A landscape with many peaks, sampled at points; each row gives a point and its height.
A climber steps from a point to the highest of its 2 nearest points, and stops where none of them is higher. Distance is the straight distance between rows; heights are no part of it.
<1122>: |   6 | -24 |   3 |   5 |   2 | -40 | -15 | -83 | -14 | -18 |  30 | -15 |  -6 |  42 |  51 |  24 | -27 |  18 |  27 |  14 |  23 |  -3 |  12 |  height 1.22
<67>: |  -4 |  52 |  -2 |  26 |  66 |  43 |  12 |   2 |  21 |   5 |   8 |  19 | -13 | -15 |  -1 | -18 |  -9 |   0 | -23 | -18 | -34 | -41 |  12 |  height 4.05
<374>: | -15 |   5 |   9 |  39 |  37 | -10 |  -1 | -14 |   8 |  28 |   9 |  -1 |  22 | -32 | -35 |  29 |  -4 |  -8 |  -6 |   7 | -11 | -25 |  19 |  height 2.82
<613>: |  32 |  -9 |  20 | -26 | -33 |  36 |   5 |  19 |  19 | -17 | -16 | -17 | -40 |  10 |  22 |   8 |   1 | -15 |  13 |  18 |  -3 |   3 |  -6 |  height 4.49
<210>: |  -7 |  27 | -34 |   1 | -30 |  23 |  46 |  39 |  -6 | -13 |  -2 | -16 | -23 |   1 |  21 | -16 |  17 | -12 |  -9 |   6 | -22 |  12 | -15 |  height 4.85
<697>: |  13 |  35 |  11 |  28 |  78 |  11 |  11 |  -4 |  32 | -23 |   9 |   6 |  -7 |  -2 | -29 |  -7 |  -4 |   8 | -39 | -16 | -19 | -35 |  19 |  height 3.04
<419>: |  14 |   3 |   7 |  24 |  28 | -32 | -21 | -25 | -25 |  25 | -46 | -11 |  -4 |   2 | -16 |  30 | -27 |  20 |   6 |  -8 |  30 | -19 |   4 |  height 4.15
<84>: |  45 |  -2 |  17 | -44 |  -8 |  36 |   2 |  21 | -20 |   6 |  -4 |   7 | -27 | -12 |  67 |  12 |  13 |  -9 |  36 |  -1 |  -9 |  40 |  21 |  height 4.07
<747>: |   1 |  28 |   4 |   8 |  56 |  17 | -28 | -30 |  -2 |  54 |  18 |  45 |  11 | -30 |   8 |  -2 |  13 |  20 |  22 |  -7 |  -3 | -30 |   8 |  height 1.59
<1017>: |  -4 |   0 | -14 | -23 | -65 |  35 |  15 |  17 |  30 | -10 |  35 |  27 |  -6 |  -7 |   7 | -38 |   8 | -21 |  11 |  -9 | -27 |  13 |  -3 |  height 3.54
<287>: |  16 |  35 |   6 |   8 |  -6 |  21 |  20 |  22 |  18 |  -8 | -17 | -34 | -23 |   1 | -15 |   0 | -16 |  -2 | -31 |   2 | -15 | -23 | -20 |  height 4.70
<211>: |   2 |  54 | -13 |  -9 |  18 |  43 |  33 |  13 |  15 |  -1 |  14 |  24 | -32 |  -3 |   8 | -26 |  13 |  -8 | -13 | -27 | -35 | -36 |  24 |  height 5.07
<560>: |  -8 |  12 |  -2 |  10 |  11 |  15 |  10 |  24 |  19 |  -2 |  -4 |  -1 |  16 | -24 | -40 |  16 |  10 | -15 | -16 |   0 | -10 | -10 |   8 |  height 3.34
<3>: |  15 | -20 |   3 | -14 |  13 |  14 | -25 | -22 |  -4 |  10 |   7 |  21 |   1 |   2 |  -3 |   4 |  24 |   1 |  -1 |   2 |   8 | -17 |  14 |  height 2.11
<709>: |  -3 |  11 | -12 |  12 |  12 |   3 | -13 |  36 |  -6 |  -6 | -58 |  -9 |   9 |   4 | -31 |   4 |  17 |   5 | -20 |   0 |  28 |   7 | -36 |  height 4.76
<1214>: | -29 |  31 | -26 |  10 |  -5 |  17 |   5 |  57 |   6 |  -9 | -33 |  12 |  32 |  -3 |  20 | -12 |  33 |   6 |  -6 |  24 |  -5 |  32 | -32 |  height 4.03
<577>: |   6 | -47 |  -5 |  -2 | -50 |  28 | -24 |  -9 |  46 | -43 |  -2 |  -2 | -40 |  13 | -10 | -34 | -16 | -26 |  15 |  -6 | -12 |  27 | -33 |  height 3.55
<323>: |  -3 | -58 |   6 |  -3 |  -8 | -24 | -20 | -62 |   3 | -33 |  13 | -13 | -16 |  45 |  13 |  12 | -27 |  -7 |  26 |  11 |  16 |   2 |  31 |  height 1.04
<1168>: |  20 | -10 |  -3 | -22 |  -9 |  34 |  -9 |  23 |   2 |  10 |  -5 |  12 |   5 | -15 |   4 |   7 |  24 | -20 |   5 |   4 |   4 |   6 |   8 |  height 1.88
<828>: |  -3 | -18 | -20 |   3 |  18 | -32 |  -7 | -63 | -37 |  22 |  10 |  -6 |   2 |  14 |  11 |  14 |  -3 |  14 |  -8 |  -7 |  18 | -10 |  18 |  height 2.04
<732>: | -18 |  61 | -31 |  11 |  -1 |  15 |  81 |  35 |   8 | -30 |  15 | -13 | -12 | -35 | -15 | -21 |   0 |  -7 | -18 | -29 | -41 |   1 |   8 |  height 5.96
<800>: | -10 |  31 | -14 | -10 | -19 |  14 |  47 |  35 |  34 | -53 |   3 | -32 |  -1 | -15 | -26 | -15 |  19 |  -7 | -20 | -25 | -24 |   9 | -36 |  height 4.42
<1197>: |  29 |   5 | -14 |  -6 |  21 |  30 | -17 |  13 | -25 |  40 | -23 |  11 |   1 | -39 |  18 |  15 |  30 |   0 |   8 |  -7 |   9 |  13 |  -7 |  height 1.76
<371>: |  -5 | -31 |  -1 | -27 | -64 |  24 |   4 |  19 |  46 | -44 |   3 |  18 | -10 |  -8 |   7 | -36 |   3 | -26 |  27 | -12 | -18 |  37 | -30 |  height 3.60
<145>: |  15 | -39 |   1 | -14 |  -5 | -43 | -20 | -33 | -40 |  26 |  -9 |  27 |  24 | -10 |  25 |  28 |  13 |   5 |  27 | -23 |  21 |  42 |  40 |  height 2.40
<591>: |   6 | -12 |  -8 |  11 | -46 |  26 |   7 |  18 |  21 |  14 |  31 |  -4 |  -7 |  -3 |  15 | -28 |  -5 | -14 | -18 |   1 | -26 |  -8 | -24 |  height 3.49
<306>: | -54 |  39 | -35 | -13 | -31 |  -2 |  81 |  39 | -11 | -37 |  17 |  -3 | -14 | -11 |  -2 | -26 |  26 |  -7 |  25 |  -5 | -24 |  33 |  11 |  height 4.00
<52>: | -19 | -18 | -19 |   5 | -38 | -51 |   4 | -31 | -35 |  17 |  19 | -36 |   6 |  25 |   3 |  16 | -59 |   5 |  -3 |   4 |  34 |  13 | -12 |  height 3.40
<883>: |  17 |  27 |  17 |  35 |   2 |  13 |  -6 |  22 |   1 |  52 | -30 |   3 |  -4 | -29 |  19 | -13 | -20 |  10 | -13 |   2 | -39 | -38 | -13 |  height 0.29
<414>: |  -9 | -33 | -10 |  -6 | -14 | -26 |  -8 |  -2 | -20 | -19 | -34 | -15 |   5 |  24 | -31 |  15 |  -1 |  -8 |  -9 | -14 |  29 |   9 |  10 |  height 4.31
<1066>: | -23 |  16 |  -6 |  38 |  40 | -41 |   2 |  13 | -27 |  19 | -27 | -29 |   8 |  -1 | -54 |  -2 | -60 |   8 | -40 | -18 |  20 | -16 | -15 |  height 1.25
<392>: | -18 |  43 | -28 |  11 |  -3 |  39 |  40 |  41 |  -1 |   4 |   8 |  -9 |   1 | -27 |  -9 | -15 |  18 | -17 | -23 | -13 | -31 |  -6 |  -7 |  height 5.19
<608>: | -23 | -10 |  -1 |  15 | -14 | -48 |  14 |  -3 | -25 |   9 |  24 | -44 |   0 |  23 | -40 |  11 | -62 |   6 | -22 |  -3 |  41 |  -2 | -23 |  height 3.19
<223>: |  28 | -24 |  13 |  19 | -24 |  -5 | -21 |  -6 |  -2 |  43 |  20 | -12 |  -9 |  -5 |  15 |   1 | -19 |  15 | -17 |  16 | -14 | -11 | -29 |  height 3.30
<931>: | -28 |  -7 |   7 | -12 | -16 | -19 |   6 |  31 |  17 | -45 | -15 | -35 |  21 |  10 | -54 |   2 |  12 | -12 | -12 |  18 |  18 |  22 | -38 |  height 5.54
<860>: | -22 |  42 | -23 |   8 | -22 |  22 |  10 |  66 |   6 |  24 | -17 |  41 |  29 | -32 |  11 | -14 |  13 |  -5 |  11 |   4 | -13 |  13 |  -6 |  height 4.34
<766>: | -15 | -11 | -16 |  12 |  43 | -26 |  -8 | -49 | -21 | -17 |   8 |  12 |   6 |  34 |  -3 |   7 |   2 |   9 | -11 | -16 |   9 | -31 |  37 |  height 1.58
<605>: | -11 |  -2 |  -4 |  23 |  -5 | -41 |  10 |  10 |  -1 | -21 | -45 | -21 |   7 |  26 | -60 |   8 | -26 |   6 | -22 | -19 |  27 |  -8 |   6 |  height 3.37
<1213>: | -30 |  -5 | -22 |  13 |  10 | -27 | -27 |  23 | -30 |   5 | -40 | -13 |  33 |   7 | -20 |  10 |  14 |   9 | -14 |  11 |  47 |  21 | -34 |  height 4.16
<424>: | -14 | -16 |   7 |  23 |  10 | -42 |  19 | -11 |  -3 |  -4 |  28 | -47 |   9 |   4 | -62 |  13 | -43 |   1 | -40 |  -1 |   9 |  -1 |   0 |  height 2.92
<300>: |   7 |  -8 |   6 |  -4 | -26 |   6 |  16 |   3 |  40 | -31 | -16 |  -4 |   3 |   7 | -50 | -15 |  18 |  -7 | -15 | -27 |  -2 | -20 |   6 |  height 3.80
<171>: |   5 |  -7 |  17 |  22 |  24 | -58 | -11 | -74 | -27 | -10 |  22 |  26 |  10 |  30 |  63 |  16 |   0 |  40 |  26 |  13 |   8 | -11 |  14 |  height 1.51
<781>: | -19 |   9 |  -9 |  22 |   7 | -51 |  -7 |  -1 | -40 |  20 | -45 | -26 |  16 |  10 | -23 |  40 | -44 |  14 |   2 |  -6 |  48 |   2 |  -4 |  height 3.06
<662>: |   6 |  25 | -25 | -19 | -20 |  37 |  34 |  19 |  -9 |  12 |   6 |  10 | -40 |   2 |  34 |  -7 |   9 | -11 |   8 |   3 | -21 |  -1 |  26 |  height 4.54
<1111>: |   4 |  29 | -15 |  -2 |  -1 | -47 |  15 | -79 | -30 |  11 |   6 | -33 |  12 |  22 |  49 |  36 | -43 |  22 |   5 |   3 |  19 | -16 |   7 |  height 4.99
<246>: |  -2 |  -8 |  -3 | -57 |  25 |  43 | -28 | -17 |   2 |  -6 |  24 |  32 |   1 |  -8 | -11 | -20 |  31 | -27 |   2 |  -9 |   9 | -15 |  28 |  height 2.38
<269>: |  23 |   2 | -15 |  17 |  45 |   8 | -26 | -26 | -25 |  48 | -17 |   0 |  -1 | -23 |   3 |  12 |  15 |  16 |  -5 | -11 |  10 | -13 | -14 |  height 2.06
<713>: |  37 | -10 |   4 | -42 | -22 |  42 | -13 |   3 |   3 |  13 |  48 |  28 | -18 |  -7 |  48 | -20 |   5 | -21 |  18 |  -7 | -18 |  20 |  15 |  height 2.52
<275>: | -24 |  29 | -17 |  -3 | -17 |   3 |  16 |  52 |  25 | -20 | -24 | -10 |  26 |  26 |  14 | -28 |  13 |  24 | -22 |  38 |  -6 |  25 | -55 |  height 3.84
<1135>: |  -9 | -23 | -27 |  14 |  12 | -10 | -30 |  22 | -31 |  24 | -27 |  14 |  39 | -24 |  -6 |   7 |  34 |   6 |  -2 |   2 |  22 |  33 | -26 |  height 3.75
<586>: |  -5 |   0 |  10 |  21 |  12 | -22 |  -1 |   2 | -11 |  28 |  10 | -38 |  11 | -16 | -37 |  31 | -21 |  -3 | -28 |  14 |   5 | -18 | -16 |  height 2.59
<63>: | -13 |   3 |   0 | -28 | -36 |  15 |  24 |  28 |  26 | -50 | -14 |   0 |  16 | -14 | -35 | -21 |  33 | -15 |  -2 | -34 | -11 |   4 | -14 |  height 4.14
<441>: |  17 |   7 |  20 |  12 |  28 | -33 | -20 | -41 |  -5 |  -3 | -28 | -11 | -14 |  41 | -12 |  26 | -20 |  27 |   6 |   4 |  23 | -38 |  20 |  height 2.85
<406>: |  28 | -62 |  20 | -35 |   7 |  30 | -37 | -34 |   4 | -20 |  14 |  -2 | -25 |  10 |  15 |  -3 |  13 | -23 |  13 |   7 |  10 |   6 |   5 |  height 3.28
<181>: |  12 |  19 |  22 |  31 |  63 | -11 |   0 | -23 |  10 |   0 |   5 | -26 | -13 |   1 | -34 |  19 | -22 |  17 | -30 |   6 |  -2 | -42 |   3 |  height 2.16
<301>: |  13 | -71 |   5 | -13 | -23 |  28 | -27 | -33 |  21 | -29 |  12 | -20 | -33 |  10 |  -7 | -16 | -15 | -30 |  10 |  -2 |  10 |  25 | -14 |  height 3.47
<1070>: |  17 | -46 |   2 |  -3 | -12 | -14 | -31 | -11 | -30 |  20 |  -1 | -24 |   4 |  -4 |  -8 |  16 |  10 |   2 | -10 |  11 |  29 |  20 | -24 |  height 2.67
<396>: | -19 |  26 | -18 |  30 |  47 | -42 |  10 | -77 | -36 |  11 |  22 | -27 |  18 |  18 |  35 |  27 | -34 |  17 | -13 |  -2 |   0 | -32 |  24 |  height 3.45
<1127>: |  -5 |  50 | -11 | -14 | -20 |  28 |  69 |  22 |  23 | -33 |  16 | -11 | -29 | -12 |  -9 |  -5 |  12 | -10 |  10 | -12 | -36 | -15 |  30 |  height 5.14
<843>: |  39 | -38 |  26 | -44 | -20 |  29 | -15 |  35 |  -9 | -15 | -12 |   4 |  -6 | -14 |  48 |   2 |  14 | -19 |  22 |  -2 |  -1 |  51 |  -6 |  height 4.53
<1148>: |   2 |  10 |  -4 |  26 |  44 |   1 | -23 |  18 | -10 |  20 | -56 | -17 |  -9 |  -2 | -33 |  28 |  -3 |   5 | -10 | -11 |  29 | -14 |  -9 |  height 6.43
<257>: | -11 |  20 |   1 | -24 |  10 |  28 |   8 |   8 |  33 | -15 |  17 |  23 |  18 | -20 | -47 |  -6 |  26 | -26 |  -3 | -19 | -11 | -12 |  30 |  height 2.94
<939>: | -33 | -48 |  -7 |   6 | -49 | -43 |   2 | -15 |  -1 | -32 |  14 | -32 |  14 |  23 | -29 |  15 | -21 | -22 |  11 |   8 |  21 |  21 |   4 |  height 0.82
<554>: |   2 |  35 |   9 |  36 |  29 |  13 |  29 |  23 |  30 |   0 | -17 | -23 |   2 | -29 | -36 |   6 | -15 | -10 | -33 | -10 | -26 | -30 |   3 |  height 3.96
<340>: | -19 | -38 |  -2 | -26 | -21 |   0 | -24 |  25 |  21 | -41 |  -2 | -27 |  13 |  34 | -13 | -20 |  13 |  -1 |  -9 |  30 |  24 |  51 | -66 |  height 5.03
<527>: | -10 |  12 |   6 |  34 |  79 |  -6 | -18 | -46 | -13 |  29 |  11 |  18 |  10 |  -8 |  -5 |  18 |   8 |  24 |   5 |  -6 |  -3 | -36 |  14 |  height 2.01
<837>: | -23 |  31 |   0 |   1 |  10 | -11 |  20 |  49 |  25 | -33 |   9 | -43 |  25 |   2 | -47 |   0 |   1 |   6 | -34 |  27 |   9 |  23 | -60 |  height 6.13
<346>: |   5 |  27 |   1 |   1 | -36 |  11 |  15 |  59 | -17 |  37 |  -4 |  33 |  11 | -30 |  43 |  -1 |   4 |  -7 |  15 |  10 | -27 |  18 |   5 |  height 4.66
<751>: |  12 | -23 | -10 |  21 |  14 | -29 | -19 | -41 | -39 |  53 |   0 | -20 |   7 | -14 |   2 |  16 |   0 |  16 | -13 |  -3 |  25 |  -2 | -15 |  height 2.37
<415>: |  -7 | -27 |   1 | -24 | -38 |  13 | -15 |  34 |  27 | -46 |   4 | -20 |   2 |  23 |  36 | -23 |   0 | -10 |  15 |  46 |   1 |  68 | -59 |  height 4.90
<333>: | -20 |  -6 |  13 | -31 |  39 |   1 |  -3 | -31 |  19 | -36 |  40 |  44 |  15 |  17 | -33 | -12 |  27 | -14 |  10 |  -7 |   4 | -29 |  49 |  height 0.97
<1100>: |  17 |  -4 |  33 |   5 |  11 |  -9 | -30 | -11 |  16 |  32 |  24 |  61 |  16 |  -3 |  19 |  -4 |   6 |  16 |  22 |   5 | -10 | -26 |  33 |  height 0.87
<677>: |  -4 |   8 |  13 |  38 |  31 |   0 | -22 | -12 |  -7 |  53 | -14 |   9 |   7 | -21 |  -7 | -18 | -24 |  19 | -26 | -10 | -26 | -44 |   2 |  height 0.39
<95>: |  -5 |  56 | -10 | -28 |   8 |  31 |  28 |   5 |  -5 |  18 |  30 |  37 | -42 |   6 |  39 | -27 |  -4 |   0 |  15 |   3 | -24 | -23 |  46 |  height 4.29
<901>: | -28 |  22 | -11 |  44 |  79 | -39 |   0 | -66 | -37 |   7 |  11 |   5 |   9 |   7 |  19 |   8 |  -3 |  32 |  -5 |  -6 |  -1 | -39 |   9 |  height 2.60
<1093>: | -16 |  33 |   2 |  23 |  11 |  -3 |   9 |  52 |   4 |  13 | -13 | -42 |  19 | -17 | -25 |   9 | -12 |   2 | -26 |  31 |   3 |   5 | -50 |  height 5.55
<4>: |  15 | -34 |  17 | -18 | -43 |  23 | -14 |  49 |  10 | -22 |   3 |  -8 |  -5 |  -4 |  41 |  -3 |   8 | -20 |  20 |  32 | -11 |  59 | -27 |  height 4.79
<1105>: |  -2 | -27 | -11 |  11 |   3 | -34 | -18 | -15 | -47 |  26 | -31 |  -1 |  36 | -22 |   8 |  33 |  21 |   9 |  16 |  -5 |  39 |  42 |   1 |  height 3.16
<933>: |  26 |   5 |  25 | -25 |  -9 |  37 |   0 |  -1 |  38 | -34 |  -9 |  25 | -27 |  22 |   2 | -16 |  15 |   5 |  14 |   4 |  -9 | -31 |  18 |  height 2.49
<708>: |  15 |  52 |  11 |  -4 |  32 |  35 | -34 |   7 |   1 |  61 |   9 |  58 |   8 | -42 |  31 |  -4 |   3 |   7 |  33 |  -2 |  -8 |  -2 |  29 |  height 1.29
<863>: |  -6 | -10 |  10 |  29 |  -5 | -43 | -15 |  11 | -28 |  31 | -34 | -12 |   4 |  12 | -31 | -10 | -34 |  22 | -34 | -13 |  21 | -21 | -29 |  height 1.08
<815>: |  28 |  -9 |  36 |   0 | -11 |   8 | -10 | -11 |  42 | -17 | -16 |  -3 | -23 |  27 | -15 |   9 |  -4 |   6 |   7 |  17 |  -4 | -32 |   3 |  height 2.74
<88>: |  -4 |  20 |   5 |  37 |  72 | -31 |   0 | -23 | -21 |  12 | -21 | -36 |  -2 |   7 | -40 |  11 | -55 |  15 | -33 | -12 |  14 | -33 |  13 |  height 1.60
<983>: |  17 |  -7 |  26 |  17 |  29 | -52 | -22 | -57 | -20 |  13 | -17 |  12 |  -6 |  25 |  30 |  23 | -13 |  44 |  18 |  11 |  14 | -25 |  19 |  height 1.99
<369>: |  -8 |  -3 |  -1 | -23 |  29 |  11 | -38 | -13 | -12 |  29 |   4 |  52 |  23 | -24 | -13 |  12 |  22 |  -9 |  34 | -14 |  25 |   5 |  51 |  height 1.39
<810>: |   2 | -23 |  26 |  17 | -34 | -32 | -16 |  30 |   7 |  27 | -20 |  17 |  35 | -15 |  -7 |  18 |   3 |   6 |   5 |  14 |   1 |   9 |   0 |  height 5.88
<515>: | -26 |   7 | -17 |  32 |  21 | -36 |   8 | -11 | -15 |  -2 | -37 | -18 |  22 |  10 | -33 |  27 | -25 |  -5 | -13 | -21 |  23 |  -9 |  32 |  height 2.39
<73>: |  28 |  -1 |  20 |   8 | -33 |  -6 |  -8 |  34 |   9 |  37 | -11 |  19 |   6 | -30 |  31 |  19 |   2 |   5 |  15 |  21 | -17 |   8 |  -4 |  height 5.09
<1158>: |   4 |  17 |   7 | -24 | -38 |  38 |  49 |  21 |  28 | -43 | -13 | -16 | -36 |   6 |  10 |  -4 |   8 | -20 |  19 |   2 | -23 |  -2 |   9 |  height 4.75
<183>: |  13 | -34 |   6 |  19 | -48 |   4 | -19 |  -5 |  32 |   7 |  25 | -15 | -21 |   9 | -15 |  -7 | -21 | -10 | -10 |  17 | -12 |   3 | -29 |  height 3.42
<686>: | -19 | -63 |  -4 | -18 | -25 | -11 | -17 |   3 | -18 | -25 | -19 |  -2 |  22 |  10 | -15 |  -5 |  16 | -20 |  -1 |  -1 |  31 |  34 |  -8 |  height 4.93
<880>: |  23 | -22 |  20 | -35 |  11 | -21 | -44 | -30 | -18 |  20 |  14 |  57 |  22 |  -7 |  15 |   5 |  19 |   7 |  34 | -18 |  15 |  19 |  48 |  height 1.82
<1189>: |   6 |  31 |  28 | -19 |  32 |  28 |  15 |  -6 |  47 | -57 |  17 |  18 |  -8 |   8 | -17 | -11 |  25 |  -2 |   4 |  -2 | -21 | -39 |  25 |  height 2.21
<932>: | -34 |  44 | -32 |  -7 | -27 |   8 |  58 |  45 |  11 | -44 |  -7 | -29 |  -2 |   6 |   4 | -28 |  21 |   8 | -12 |   1 | -17 |  21 | -41 |  height 4.65
<164>: | -16 |  16 | -21 |   6 | -43 |   5 |  21 |  52 |   4 | -10 |   0 | -17 |  -8 |  31 |  45 | -42 |  -4 |  22 | -12 |  35 | -15 |  34 | -59 |  height 3.74
<1001>: |  29 | -26 |  31 |  19 |   6 | -23 | -30 | -41 |   2 |  28 |  24 |  32 |  -4 |  10 |  22 |  -2 |  -2 |  35 |  -2 |  15 | -12 | -29 |   6 |  height 0.69
<272>: | -24 |  14 | -28 |   0 | -65 |  -3 |  43 |  44 |   4 | -34 |   3 |   7 | -14 |  24 |  43 | -49 |  12 |  12 |  16 |  10 | -24 |  42 | -24 |  height 3.68
<1106>: | -12 | -14 | -11 | -23 | -67 |  20 |  23 |  31 |  16 | -42 |  13 |  15 | -19 |   9 |  45 | -47 |  12 | -13 |  33 |  -6 | -21 |  63 | -15 |  height 3.64
<632>: |  39 | -43 |   9 | -16 | -13 |  10 | -23 | -12 | -12 |  29 |  20 |  -5 |  -7 | -23 |  26 |  20 |  20 |  -4 |  15 |   2 |   5 |  32 | -13 |  height 2.91
<1161>: | -15 |   5 | -16 | -49 | -33 |  39 |  45 |  14 | -19 | -19 |  25 |   5 | -43 |   3 |  34 | -26 |  12 | -31 |  23 |  -3 |  -8 |  25 |  27 |  height 4.26
<719>: |  59 | -40 |  26 | -29 |  -4 |  25 | -37 | -10 |   1 |  13 |  43 |  14 | -18 | -16 |  53 |   1 |  10 |  -8 |  26 | -16 | -14 |  48 |  -7 |  height 2.69
<794>: |  -2 | -14 |  14 |  42 |  20 | -42 | -17 | -40 |  -8 |  39 |  -4 |  24 |  13 |   0 |   4 |  -6 | -19 |  28 |  -9 |  -5 | -22 | -43 |  19 |  height 0.53
<190>: | -11 |  -4 |  13 |   3 |  58 |  -7 | -12 | -32 |  -3 | -35 |  22 |  39 |   2 |  32 | -15 |   3 |  25 |   7 |   6 |   5 |  13 | -37 |  26 |  height 1.20
<234>: | -11 |   4 |  -3 |  14 | -10 | -56 |   7 | -47 | -32 |  20 |  13 | -32 |   5 |  28 |   7 |  23 | -72 |  16 | -12 |  -1 |  16 | -23 |  11 |  height 3.79
<104>: |   7 | -10 |  18 |   9 |   3 | -19 |   5 | -22 |  40 | -29 |  -2 |   8 |  -1 |  33 | -36 |  -2 |   3 |  13 |  -7 |  -5 |  -1 | -36 |  28 |  height 3.20
<1109>: |   9 |  21 |  -3 |  11 | -16 |  14 |   4 |  27 |  -1 |  29 |  -8 | -25 |  -7 | -16 |   5 |  12 |   0 |  -2 | -16 |  21 |  -1 |  -4 | -36 |  height 5.16
<520>: |  47 | -15 |  11 |  -3 | -15 |  11 | -20 | -22 |  -6 |  61 |  34 |   8 |  -8 | -25 |  39 |   0 |   9 |   9 |  -2 |   3 | -13 |   6 | -18 |  height 3.12
<945>: |  20 |   6 |  17 |   4 |   1 |   5 | -31 |  12 |  -5 |  57 |  -2 |  60 |  26 | -30 |  20 |  -3 |   3 |  11 |  14 | -14 | -14 |  -5 |  15 |  height 1.05
<610>: | -44 |  16 | -29 | -39 | -34 |  28 |  58 |  35 | -20 | -29 |  16 |   0 | -11 | -10 |  19 | -20 |  30 | -29 |  25 |  14 |  -7 |  43 |   2 |  height 4.12
<1238>: |  60 | -11 |  23 | -32 |  -5 |  33 | -18 |   0 |  10 |  -1 |  -6 |   5 | -34 |   8 |  49 |  12 |   2 |   6 |  22 |  10 |  -8 |   9 |  10 |  height 4.06
<656>: | -11 |  33 |  -9 | -62 |  12 |  49 |   8 |  11 |  19 | -14 |  12 |  22 |  -3 | -15 | -14 | -24 |  20 | -36 |   9 | -13 |  -7 | -11 |  36 |  height 2.66
<194>: |  -9 | -39 |   2 | -25 | -26 |  19 |  -5 |  26 |  13 | -41 | -10 | -22 |   3 |  -1 | -16 | -10 |  24 | -26 |  -3 |  10 |  15 |  21 | -35 |  height 5.21
<1112>: | -21 | -41 |   6 |  -7 | -24 | -29 |   9 | -45 |  14 | -39 |   5 | -20 |  -1 |  34 | -27 |  15 | -15 | -16 |   2 |  -7 |   8 |  -6 |  32 |  height 0.91
<624>: | -31 |   6 | -14 |   7 |  55 |   3 | -16 | -16 |  -6 |   8 |   8 |  29 |  32 | -21 | -35 |  25 |  14 | -12 |  24 | -19 |   8 | -20 |  56 |  height 0.96

Where does a climber stop that starts at each point below?
<794> => <1111>
<719> => <810>
<1168> => <837>
<369> => <1148>
<1070> => <810>
<333> => <837>
<406> => <810>

Call two points neighbours if one is among the 2 nearest of the other. Go from one point of each pair to the other, from neighbour to neighbour, staying as high as possible. Name the lowest point that can't be avoided.
<732>, <194> => <1238>
<810>, <837> => <713>
<1111>, <211> => <586>
<211>, <662> => <95>
